The views of a scene show one set of named points, each view turned or mirrored, and shifted as a whole, with a little noise and some points left out.

Scene 1
View 1
(11): [-19  -6 -18   5 -13 -15   9 -14 -21 -14 -25 -10 -16  23 -26   4  -8  -3
 -41 -23  29 -16 -17 -11  -9  -6  20  17 -17 -25 -34   1  33 -17   7 -15
   1 -28 -12  21 -14 -16]
(218): [  8  10  12   5   8 -11  42  11  22  -4 -35   2  38  34   1  15   1  -2
 -29  10  17  15  12 -14   2   0   4   6 -21  13  24 -20 -24   7   6  17
  19 -14   2 -12  49 -12]
(81): [  2  10 -12  -2 -23  -7  12 -25  -5  -3 -12   6  26  37 -19   4   3  12
 -35   7   4 -10  13 -19   2   5  12  10  -9  15  -7  22   3  21  -3 -14
  -5 -23   7  31 -13  -7]
(108): [  5  -3  -3  -4  -2   6  23 -18  19  -5  -9  -8  26  33  -9   2  -1  -6
 -21   9  26   8   6 -10   3   6  20   4  -1  -8  13   5  -8  14   0 -15
  -9 -14  -1  12  19 -12]
(31): [  8   8  -3  -6  -6   7  20 -23  18  -1  -3  10  36  32 -11   4   1  11
 -21  16  -1  -3  25 -19   6  14   7   2  -1  22   9  18 -13  38  -4  -7
 -10 -10   7  23   5  -9]
(190): [-16  -7 -15   5  -9 -12  15  -8 -11 -15 -26 -10  -8  23 -19   6  -5  -4
 -36 -14  28 -11 -12  -9  -8  -3  19  15 -16 -20 -24  -4  21 -14   5 -12
   4 -25 -11  17  -3 -16]
(126): [  0  -8   3 -12  14  24  26 -17  36  -8   4  -2  29  27  -4   1  -3  -8
 -11  15  21   8  14  -8   6  17  14  -3   4  -5  21   2 -15  29   1 -11
 -12   5   2  10  27 -14]
(181): [  0   2  14  -2  20  12  39  -5  39  -3  -7  23  38  25   4  13   0   5
 -13  18  -1  -3  29 -16   5  23  -6 -11  -4  32  21  -8 -30  39   5  17
   5  13   4   2  36 -17]
(143): [-17 -24  -1  -1  22  16  28  -3  26 -19 -15 -18  -4  15  -3   1 -10 -25
 -15  -8  49   9 -14  -1  -2   5  28   3   0 -45   4 -24   5 -10   9 -12
  -1   1 -18  -6  36 -22]
(10): [ -2   2  -6  10 -13 -23  20  -5 -12 -12 -38 -21   4  37 -15   3  -1 -12
 -41 -12  39   8 -17  -9  -6 -16  24  22 -23 -28  -8 -13  18 -28   6 -13
   8 -38  -5   9  13 -11]
(184): [ 18   8  -1  -2 -12  -9  23 -16  13  -1 -22 -18  36  45  -8   0   4  -6
 -28  14  31  25   4 -10   3  -7  25  16  -6 -13  24   4 -10  -1  -1 -20
  -2 -31   6   8  28  -7]
(192): [ -3  -2   0  -3   0   1  24 -14  12 -11 -15  -9  18  29 -11   3  -2  -7
 -21   2  25   6   5  -9   3   2  18   8  -8 -11   5  -3  -2   3   4 -10
  -2 -13  -3   9  20 -14]
View 2
(190): [-27  -7 -22   3  -6 -19  27  -8 -19 -10  13   3 -11 -27  15  -1 -17   4
 -22  -2  17   8   2   5  -6 -15   1  -7   5  12  18 -18 -21  17 -15   7
 -17 -16  12  -6  17  -7]
(81): [-21 -13 -16 -12  20 -50   3  10  -5  15 -11   1   3 -29   0  -1 -31   4
   4   1  13  24 -11   0   4  -9  15  -4   1  11 -11  -8  -4  -1 -20 -15
  16   9  22   4  15  -6]
(192): [-19  -6  -1 -10 -11 -24  12   0  -2   3  -4   9  -7  -9  -6  -7 -14  11
 -11   3  14   3   0 -10  -9   4 -13   0   9   4  -9   6  -8  16  -7  -2
  -9   5  12  -2  -1  -2]
(10): [-29 -18  -9  -4 -21  -9  25 -11 -13  -5   3   2  -9 -30  18   5  10   5
 -33   4   3  12  13   5 -23  -6 -12  -5   5  13  19 -19 -25  16 -15   8
 -16  -4  -8   1  15  -7]
(143): [-17  13  -6   7 -29   1  34 -15  -5 -14  13  24 -25   3  -3 -14  -8  17
 -27   5  21 -13   5 -19 -16   3 -23  -4  18  -7  -2  13  -9  38   4  13
 -38 -13   9 -13 -11  -3]
(31): [-14  -6   0 -20  18 -51  -2  19   2  21 -12   3   2  -9 -18 -10 -37   8
  13   1  20  13 -19 -14   5   6   3   3   4   2 -25  16   4   4  -9 -19
  18  21  26   2   0  -1]
(184): [-13 -12   3 -12 -18 -31  11  -4  19  14 -23  21  -1 -19  -5   8   6  15
  -7  16  -7  16  10 -12 -17   6  -7  -1   6   1 -28   4  -7  13 -10  -8
  -4  22  -9  10  -3  -9]
(11): [-33 -16 -28   6  -7 -17  30 -11 -25  -9  12  -2  -7 -37  26   6 -10  -2
 -27  -4   9  15   5  13  -8 -19   4  -9   3  21  28 -33 -26  12 -21  10
 -13 -19   8  -3  27  -7]
(126): [-12   7   3  -9  -9 -31  15   2   7   8  -8  19 -12   2 -17 -14 -25  17
  -3   5  21  -1  -6 -23  -7   9  -9   0  12  -7 -29  20   3  23  -3  -8
 -10  11  17  -4  -9  -4]
(181): [-13  -3  18 -34   9 -30 -13  25  -6  19  -2  -6  -8  14 -33 -32 -41   9
   4  -6  43  -1 -24 -26   0  26 -28   7  10 -12 -23  45   4  13  11 -15
  16  31  32  -5  -9   8]
(108): [-13  -1  -4 -10  -8 -34  13   1   8   8  -7  13  -5  -9  -9  -5 -17  12
  -3   5  11   8  -3 -14  -8   4  -3   0   8   1 -20  10  -1  16  -6  -7
  -3  11  11  -1  -3  -6]
(218): [-21 -20  23 -33 -12 -10 -12  15  -9  12  -2 -10  -9  -6 -17 -17  -2   5
 -22  -3  25   3  -3 -15 -19  30 -46   7   7  -9   3  28 -13  13  11  -2
  14  30   3   1   1   5]
View 3
(143): [ -7  14  10  -7  -1   3  11  -8 -20 -14  -8   0 -13  -7  29  11   4 -21
  19  10 -20 -11   2  33  -1 -21   1 -15  -6 -12  -3 -10   9  12   2  36
  15 -53  42  33   2  11]
(11): [ -7  -7   2   5 -21 -11 -11  -1  -3 -23  18 -14  -1   2   1   1   0  -1
  25   2  12 -16  26  -5 -20 -10  24  34   5  -5  17  11 -11  -2 -21   6
  38 -26  24   6 -13  22]
(81): [ -1  11 -13  -9 -25   0 -26  -2 -14  28   0  -6   5   4  -2  -9 -12   0
  -8  -8   1 -13  -8 -19  -8   5  16   7   0  15  29   5  19 -25  -4 -12
  30  -5  -2 -29   0 -13]
(31): [  4  21 -14 -20 -17   7 -25  -3 -31  33 -14  -5   1  -7   3  -4 -15 -13
 -15  -5  -9  -3 -29 -15  -3  14   7  -8  -3   9  23  -3  29 -24  11  -8
  15 -13   7 -23  11 -32]
(218): [ -2  40  -8  -2  -3  12   0 -13 -18  37  -9  15  -1  13  26  -8   4  -2
  -4  -2 -19 -36   2  26  26 -26   2 -38   0  25  16  -3  39   1   9   5
  22 -36  -8 -12   9 -10]
(10): [ -5   3   8  -2 -10  -8   7   8   1  -9  -4  -7   3   7  17  -4   4 -11
  23  14  -5 -22  20  12  16 -28   7  18   6  -7  17   0  -4  -4 -22  13
  30 -20  16  14 -16  18]
(126): [  1  20   0 -20  -7   7  -6  -4 -28  18 -22  -1  -7 -10  21   4 -11 -24
  -2   4 -20  -5 -21  10   4  -2   1 -15  -7  -3   9 -11  22 -11   9  16
  11 -27  27   2   7 -17]
(108): [ -1  16   0 -20  -9   1  -6  -2 -22  19 -19  -4  -1  -2  17   0  -8 -17
   3   5 -16  -9 -13   5  10  -5   2  -4  -4  -3  17  -9  17 -16   0  11
  17 -18  16   2   2 -14]
(181): [  3  42 -19 -11  -9  16 -17 -20 -40  46 -12  12  -6  -4  16   1 -11 -11
 -21 -13 -20 -15 -32  10  -4   6   7 -48 -12  23   8  -6  51  -3  29   3
  10 -43   1 -22  25 -33]
(184): [  1  14   7 -22  -4   3   2  10 -12  23 -32  -8   3   0  21  -3  -7 -21
   3  16 -21 -13 -14   5  40 -19  -4   4   3  -2  23 -13  14 -24  -6   8
  18   4   7   5 -12 -12]
View 4
(31): [-11 -10   3  21 -11  29 -20  20   0   8   6  -4  19  43  -7 -15 -20 -18
   7  29   3 -22 -19   3  11  -2 -11  -4   7 -18  19 -17   6  -6  18   7
 -27   4 -20   0 -42 -18]
(190): [-14   6 -18  20  -1  -4  -7   4   8   0  -1   2  -5 -12 -50   8 -14  -1
  29 -21   7  12  -3  13  28  12   6  14  15  -2  -6   2  10  19   5   0
 -34   8 -16  -5 -35  29]
(11): [ -9  11 -21  20  -6  -6 -10   7   4  -2  -4   3  -6 -16 -62  11 -12  -4
  36 -33   8  16  -6  16  32  20  14  22  16   2  -7  -1  11  17   3  -1
 -41  13 -13   3 -34  40]
(143): [ -9  15  -7  12  16 -10  15   9  37   6  -1  -2  -8 -22 -14   1 -15   0
  26 -13  10   5  31  23  15 -16 -11 -19  18  -1 -14  20  25  21 -11  31
   1   5  -8 -12 -30   6]
(108): [-12  -6   2  16   1  10 -12  18  18  11   1  -3   4  21 -16  -3 -20  -8
  19   5   6  -9   7  10  18  -3 -12 -11  10 -12   5   1   0   3   9   9
 -17  -1 -13  -8 -34 -16]
(192): [-12  -1  -3  17   2   6  -5  16  14   7   4  -1   3   9 -19  -4 -19  -3
  20   3   4  -4   5   8  17   2 -13  -6  14  -5   1   6   5   6   8   8
 -16   3 -18 -12 -32  -2]
(184): [-12 -23  10  15   5   5 -21  24  23  23  -7 -13  -1  23 -22   4 -20   4
  22 -11   3  -6  11  12  20  -1 -13 -16   4  -8   5  11 -25  -5  15  -8
 -15  -5 -12 -15 -29 -33]
(81): [-12 -10  -5  23 -16  22 -28  20  -8   8   1   0  13  33 -39  -3 -17 -13
  19   5   4  -8 -25   6  22  13   2  14   7 -14  19 -19  -1  -2  22  -9
 -43   8 -15   3 -43  -2]
(181): [-12  -3   3  17  -2  28   8   4  12 -10  24   7  20  33  29 -32 -19 -16
 -10  56   1 -33  -7   0  -3 -19 -41 -26  15 -21  16  -2  34   1  12  31
   1   1 -30 -11 -37 -18]
(218): [-12 -22   1   9   8  12   2  -3  18 -11  22   6   4  11   1  -9 -12   8
  -7  23  -2 -15   1  -6  15   4 -49 -19   9 -10   5  25   6  -1  22  -4
  -1  -5 -38 -40 -25  -6]
(10): [ -9 -12 -12  14   7  -9 -11   4  18   5  -2   1 -13 -15 -50  18 -11  12
  28 -32   0  15   9  10  32  18  -8   6  11   1 -10  22  -7  11  14 -16
 -22   3 -19 -22 -26  19]
View 5
(10): [ -2 -20 -39  14   9   8  -4 -47  29  24  42   8 -10 -10  26 -14 -20  -9
  18   9 -14 -19  -4 -13  30  -4  -3  -4  18  -5  -3 -14  -9 -24  21 -11
  28  -8  12  11 -34 -45]
(126): [-10  22 -16  18  -4  24   8 -15  26  29  10 -17 -10   8   7   4   5 -13
   0   2 -11 -13  11   0 -14 -17  26  -6   4 -11   7 -22 -14 -13   0  -6
  -9   0  -8   6 -10  -1]
(11): [ 11 -18 -28 -21   2  -1 -10 -59  14  12  42   1  11  -9   8 -20 -26   0
  14   5 -24 -32   4  -5  39 -12   0  -3  -1  16  -6 -14 -10 -22  23 -11
  19  -7  12 -12 -41 -35]
(218): [-16  13 -26  38   5  26   2 -10  41  36  23  14 -22  -4  32   2 -13 -16
  15  16 -15 -17   8  -7 -25  13   1  12  17 -34  16  -8 -21 -15 -21  14
   5  -6   0  14  17 -19]
(190): [  6 -12 -28  -9  -2   4 -10 -49  18  17  40   1   3  -9  10 -14 -22  -2
  11   7 -20 -33   7  -7  26 -10   4  -3   6   8  -5 -15 -11 -21  20  -7
  15  -6   9  -6 -32 -31]
(31): [-10  30  -9   0  12  20   1 -28  34  25 -10 -22  -4   5  -9  -2   1   0
  21  13 -19   3  15  13 -16  -4  26  17 -23 -13  14 -15 -23 -21 -10   8
 -15   7  -4  -5  11  -7]
(143): [  1  -4 -32  23 -26  20   4 -17  10  27  53   7  -6  -2  30   1  -9 -22
 -19  -9  -7 -50   5 -23   4 -34  11 -30  39  -1  -6 -23  -6  -9  16 -17
  13 -17  -3  10 -44  -7]
(192): [ -8   8 -23  12   1  17   1 -29  28  25  20  -6  -8   0  10  -4  -6 -11
   7   4 -16 -16   9  -2  -1 -10  16   0   6 -10   4 -17 -14 -15   6  -6
   4  -4  -2   5 -15 -15]
(184): [-18  13 -32  31  21  22   8 -33  40  33   6 -17 -25   5  11  -8  11 -11
  12  12  -9  14  -2  -2   3  -5  26   2  10 -15   6 -23 -11 -23  19 -14
   9   5  -9  26 -23 -23]
View 6
(10): [-22  22  28 -33  -7   1   0  -6 -16  22 -11   3  39  24   9  18   9  -4
  -1  -5  12 -19  -8   6 -11   4   4  47  21 -26   9  -5  13   2  -7  27
 -14   7 -18 -22  22   7]
(190): [-14  26  23 -23  16  12   5  11  -9  17   2  10  24  11  10  14  13 -14
  16  -4   1 -26 -17  -2 -14   4   5  47  20 -32  14  -3  15   1   7  23
 -11  14 -18 -11  10  -1]
(184): [ -5  14  -3 -16 -10  16   4 -29   1 -13 -45  13   2  24   6  16   7   5
 -13 -12  14  -5   0  22   3  -6  17   5  30 -22  -8   2  21  12 -14   4
 -26  -4 -33 -21  29  10]
(181): [  2 -11 -29  25   3  43   4  33  14 -46 -21  23 -12  -9  19  27  20 -43
 -14 -11   4 -13  24  45  20 -12  13  -2  21  -6 -21   3   9 -14  -2 -17
 -11  13 -26  12 -14   2]
(143): [ -8  -5  -5 -38  -2  32  21   3 -20   7 -38   4  15  18  18  -2   1 -29
  17 -24  -5 -31 -18  22  11   5  14  58  20 -17  -3  -1  15 -15 -11  10
 -18  -4  16   4   8 -13]
(126): [  3   2 -20  -6   6  36  15   0   3 -21 -35  18  -9  10  12  10   8 -18
   3 -16  -1 -15  -5  27   8  -4  14  14  24 -18  -8   4  20  -2  -3  -7
 -22   2 -18   0   8  -3]
(218): [-14  -9  -9   1 -19  18 -11  20  -3 -21 -25  13  25   8  17  33  14 -33
 -32 -11  21 -12  25  45  19  -8   5  19  22  -3 -18  -1   2  -9 -22   4
 -18  14 -22  -6  -2  10]
(108): [  3  19  -1 -10   8  27  13  -5   4 -11 -24  17  -5  11   6  15  10  -8
   5 -10   0 -12 -11  11  -4  -1  14  13  26 -28   1   3  22   6   3   1
 -17   5 -29 -10  15   0]
(81): [ -4  31   9   9  22  17   3   8  16 -16  -1  21  -5   6   5  26  24   0
   2   3   3  -8  -3   0 -15  -4  11  -5  23 -33  10   1  20  13  16   6
 -12  16 -53 -17  12  11]
(192): [ -5   9  -1 -11   2  23   7   2  -1  -8 -23  11   7  13  10  16  12 -16
   1  -9   4 -17  -5  18   4  -2  12  24  23 -21  -2   0  13  -2  -3   7
 -16   4 -19  -7  11   1]
(31): [  6  15 -14  17  17  32   7  10  21 -33 -15  25 -20   2   8  26  20 -14
  -5  -5   1  -4   5  18   0  -9  15 -13  26 -26  -4   4  18   5   9  -7
 -17  11 -47  -7   5   8]
(11): [-18  33  33 -27  21   7   7  10 -11  24  10   8  27  14   7  13  14  -7
  22   2  -4 -27 -23 -12 -25   8   7  51  19 -38  23  -6  19   5  15  29
  -7  17 -20 -17  14   0]

Which points are out of place in each view (at most two, in the order of its rows)? Write none if all are in place.
view 1 => (126), (184)
view 2 => (11)
view 3 => (81), (10)
view 4 => (181)
view 5 => (143)
view 6 => (108)

Scene 2
View 1
(159): [ 26   5 -41   3  21  34 -75 -19 -16  -5   5  48  -5  22 -11  19 -12 -23
  36  41   3  46  -6   4  28 -17 -42   7 -12  17  38 -14 -11  14  15 -13
 -26  28 -20  19  11 -14]
(78): [ -5   6  17  -3   5  17 -14   0  14 -15  -4  17  -2 -19 -12   5  -8   8
  -6   8  -2   0   0  -9 -18  -7  10 -13  -6  23  11  -7  30  -4  -8  -8
   7   2  -6   8  -5  54]
(56): [ 24   7 -32   0  26  30 -70 -15 -12  -2  10  43  -2  15 -14  19  -8 -21
  26  38   7  39  -7   2  22 -14 -36   2 -14  26  33  -8   2  15   8  -9
 -23  23 -21  14   7  -5]
(114): [ 19   5 -20   0  14  32 -63 -11 -11 -12   2  40  -2   6 -14   9  -3 -15
  27  32   1  29  -4   0  12 -13 -23  -4  -9  24  26  -9   2   9  11 -10
 -13  15 -13  15   2   0]
(37): [ 21   2 -19   1   9  37 -61 -14 -17 -20  -5  44  -7  19 -16  -6  -1 -18
  42  30  -5  37  -5  -6  15 -21 -18  -9   0  11  30 -10 -12   6  20 -17
 -12  17 -12  29  10  -7]
(125): [  6   9 -28   3  28  13 -31 -12  17   4  11  30  -1  -2 -14  41 -30  -3
  -4  30  11  29 -11   4  11  -8 -34  17 -17  19  32 -16  22   4 -16  -4
 -20  24 -24  -3   4  47]
(145): [ 24  -1 -14   0  -8  46 -67 -15 -27 -30 -12  48  -8  25 -14 -29   8 -20
  60  26 -12  36  -2 -10  15 -26  -4 -21   9   2  28  -4 -27   7  36 -27
  -5  10  -1  42  13 -26]
(206): [  3  -3  11   1 -44  31 -18 -25  -5 -45 -27  38  -5  -2  -6 -21  -7  -4
  40  10 -19   0  11   5 -14 -21  12 -12  16  -4  19  -9 -13 -15  33 -10
  -2   5  -7  25   4  16]
(93): [ 11   7 -29   5  16  25 -25 -16  13  -6   0  34  -6  13 -12  20 -28  -3
  17  28   6  40  -7 -11  13 -22 -22   9  -5  -3  36 -16  -1   0  -5 -16
 -19  27 -18  17  20  35]
(65): [  4   5  22  -4   2  29 -27   3   4 -22  -7  24  -7  -6 -16 -21   7   4
  16   9  -8   6   0 -19 -12 -15  19 -27   4  16   8  -4  15  -2   4 -16
  15  -4   2  24   0  34]
(207): [  7  -4  18  -3 -43  40 -32 -17 -16 -47 -28  36  -6   6 -11 -44   8  -8
  54   7 -24   4  11  -8 -12 -26  24 -27  18  -3  16  -4 -21  -8  39 -20
   9  -6   5  38   3  -1]
(146): [  7  11   4  -2  46  24 -33  16  15   1  10  17  -9   5 -23  -7   2   9
  -3  15   4  28 -12 -35   2  -9   6 -25 -10  18  14  -4  23   8 -22 -22
  13   4   3  23   7  52]
View 2
(93): [ 27   9 -23 -14  12  13  13 -19 -10  -1  -4   8  26  27  10   8 -20  -1
  19   8   7 -19 -12 -19  23   2  20 -37   1 -23   0 -29  24 -11   7  -9
  16   0  26  -3   1  33]
(78): [  1  16 -12   0 -13  19   4  -5 -18 -14  -3  -6   3   0  -3  23  19  -7
  14  10   3   2   0 -10   7 -19   1 -12 -20   1 -19 -23   3  -3   2 -17
  -7   1  -2 -12 -14   6]
(159): [ 32   1 -31   4  43  13  13  -4  11  21 -14  -4  26  46  11  20 -25 -22
  15  -7   4 -31 -38 -19   4  45  18 -51  38 -24   8  -7  19  -1 -15  -8
   6  13  32  12   2  39]
(114): [ 18   6 -24   9  26  13   9   0   3  10  -9  -8  10  27   6  24  -7 -21
  14  -5   4 -17 -23 -14   4  26   6 -37  21 -11  -2  -7   8  -1 -16  -8
  -7   8  19   8  -7  24]
(56): [ 20   5 -18   8  32  14  11   0  11  16 -15  -4  18  38   7  24  -8 -22
  11   2   2 -23 -35 -15   1  38  14 -38  29 -15   1  -8  10   1 -17 -12
  -3  16  23   5  -3  25]
(125): [ 24  22  -3 -17  10  18  11 -21  -4   2 -11  14  38  39  14  20   0   1
   7  29   3 -12 -27 -13  16   8  24 -19   0 -15  -5 -38  22   0  10 -26
  17  16  17 -25   6  14]
(207): [-11 -10 -35  27   7   3  -4   6 -12   2  12 -30 -41 -19 -15  -5 -23  -6
  38 -27   2  -1  16 -17  21 -13 -22 -52   5  -3   4  14  -3   7 -22  26
 -35 -32  19  40 -30  25]
(206): [-10  -1 -18  17   5   3  -5  -4  -8   8   8 -18 -29  -7  -9 -16 -25  12
  35  -6   0   3  13 -17  30 -15 -11 -46  -5  -2   9   4   8  17 -13  17
 -28 -27  22  23 -24  14]
(145): [ 14 -11 -53  22  32  10   4   7   3   7   2 -23 -15   8  -6  13 -31 -29
  31 -37   4 -24  -9 -22   6  24  -5 -62  31 -19   8  10   4  -9 -29  16
 -19 -12  29  42 -15  43]
(146): [ 22  17 -40  -7 -12  27  13  -4 -27 -33  -2  -1  17   0  -4  44  17 -30
  12  -5  15 -10  -1 -15  -3 -18   5 -13 -18 -12 -28 -35   5 -28   4 -18
   7   9   0  -3  -7  24]
View 3
(146): [-18  -9 -22   0  34  -8  -6  35   9  -2  15   9  -8  34  -7  24  13  11
   3  12  19   0  19 -34  16   0 -39  14  14   6  27   3  43 -35 -10 -44
  22 -36   4  -1 -14   5]
(78): [-15   2  -8 -14  45 -21  -8  25  -6  21  13  18  11   5 -11  14  -9  -4
   4   7  15  -1  18 -33  15   8 -18   7  12 -15   5   4  16 -11 -10 -36
  22 -13  -6  -6 -31   8]
(159): [  9  31 -20  38 -12  -1  27 -14  23 -23 -42 -16 -37   1  35   0  35 -19
 -12   1  66  -3   6   5   9  10 -34  -3  30  34  26  25   7 -27 -10 -40
  -4 -18   1  -7 -22  -9]
(65): [-22   2  -9   4  30 -18 -21  10 -16  31  15  14  -2  35  -3  15  -5  -8
 -11  11  13 -10  14 -27  16  11  -8  12   1  -3  14  12  23 -26  -9 -16
  20 -10   1   1 -24  -3]
(206): [ -5  28  -3  15  17 -12 -19 -22 -21  45  -7  -5  16  16  10  -2 -28 -29
 -18  10  35 -15  11 -15  10  16   2  10  -6 -24   9  17 -13  -2   1   1
  18   6  -4  -4 -27  -2]
(93): [ 12  18 -22  13  13   4  11   1  26 -14 -21 -21   2   7  16   3   1  -7
   3   9  54  -2  14 -15   6  -1 -43  14  17  -3  33  10   5  -7  -2 -42
  15 -29   2 -13  -9   2]
(114): [ -5  22 -15  25   5 -10  16  -1   6  -5 -22  -2 -29   6  21   3  24 -16
 -13   2  47  -3   5  -3  12  12 -23   0  23  24  19  22  16 -26 -12 -34
   2 -13   2  -3 -28  -5]
(145): [ -8  27 -10  51 -18  -5 -10 -35  -9  15 -25 -13 -34  47  36   4  19 -25
 -32  11  46 -19   2   1  11  15  -5   7   2  33  31  32  13 -40  -5   1
   1  -3   8   2 -16 -18]
(56): [  4  27 -18  25  -1  -5  27  -1  19 -21 -34  -7 -35  -2  28   4  32 -16
  -9   0  58  -1   6  -2  10  11 -34  -3  30  31  23  23  11 -26 -13 -45
  -1 -19   2  -6 -26  -6]
(207): [-18  23   0  33   3 -15 -33 -33 -35  53   0  -2  -3  48  17   3 -16 -27
 -34  13  24 -21   7 -11  14  18  12  12 -15   1  15  25   0 -26  -3  19
  15   8  -1   4 -23 -12]
(37): [ -1  26 -15  39  -5  -3   5 -18   5   0 -27 -12 -28  25  30   1  20 -19
 -21   7  50  -9   6  -3  11  11 -21   5  14  26  25  23  11 -31  -6 -20
   4 -11   4  -3 -18 -11]
View 4
(207): [  7  14 -22  -3   4  24  -1  -4  31   4  20 -23  37   7 -33 -15  12   6
 -23  -9  21  -7  12  -2   5  13  10  -3  28   6  39  29 -36  -4 -24  -2
 -25  21   1  -2  15 -24]
(114): [-19 -20 -10   6   5 -13  16   3  -2  12   3 -25   7 -21   3   5 -26  26
  13 -10   4  -4  -3  -4 -19  -4   4  18   0  -8 -12 -41   2   5 -17 -40
 -18   2 -22   1  24  -9]
(159): [-28 -36 -10   9  18 -35  15  -1 -12  13   2 -33  -2 -31   5  10 -42  26
  12 -21  10  10  -7   6 -31   2   6  23   9  -3 -26 -61  -4   6 -11 -47
 -42  -3 -23   8  33  -5]
(146): [  2 -17   8 -21  -6  12   8  11 -12   1  -1  13  13  14  31   7 -10  10
  23  21  15 -34  13 -25  -3  -7 -11  28 -26  12  -4 -30  19  17 -25 -38
  32  -2 -23 -15  38 -22]
(93): [ -5 -29   3   8  -4 -21 -12   4 -24  -4   0  -8   7   2  -5  10 -28  23
  15  -1  29 -11 -11  -8  -4  10  -6  31   3  23 -12 -56   4  19 -13 -36
 -19  -3 -12   0  43   2]
(37): [-21 -21 -15  -3  19 -14  15  -4   3  12  10 -25   8 -15   0   2 -26  16
   2 -15  11   4   0   2 -21   4   7  15  16  -1  -6 -30 -14   4 -19 -34
 -31   2 -20   4  28 -15]
(78): [ 13  -4   2  11 -32  26  -7  15  -5  -1   6  -5  26   6 -14   2  -3  27
  17  17  15 -38   6 -28  15   0 -12  24 -24   6   7 -17  23   6 -22 -22
  31   7  -9 -11  19  -4]
(125): [ -2 -30  10  24 -22 -16 -11  14 -32  -3  -5 -11   5  -9  -8  16 -32  39
  28   4  18 -22 -17 -17   2   5 -13  38 -21  13 -24 -70  30  17  -6 -43
   1  -4 -15   0  35  13]
(65): [  7   3  -8  -7  -9  26   5   6  10   3  11  -5  28   8  -2  -4   6  13
   5  11  14 -26  15 -19   8  -1  -4  15  -9   3  15   1  -1   5 -27 -18
  18  11 -13 -11  21 -22]
(145): [-23 -13 -24 -17  33 -11  22 -11  16  14  12 -27  14 -15   4  -5 -17   4
 -10 -21  12  12   9  10 -28   4  15   5  30  -4   7  -9 -36  -1 -24 -29
 -45   8 -17   3  26 -28]
(206): [  6   4 -18  13  -7  14 -10   1  17   2  14 -25  32  -1 -43 -10   2  20
 -13 -10  21  -6   1  -3   9  14   5   4  20   9  27   7 -22  -1 -19  -4
 -25  16   2  -1  14  -8]

Which points are out of place in each view (at most two, in the order of its rows)? Write none if all are in place.
view 1 => none
view 2 => (78), (56)
view 3 => (206)
view 4 => (207)
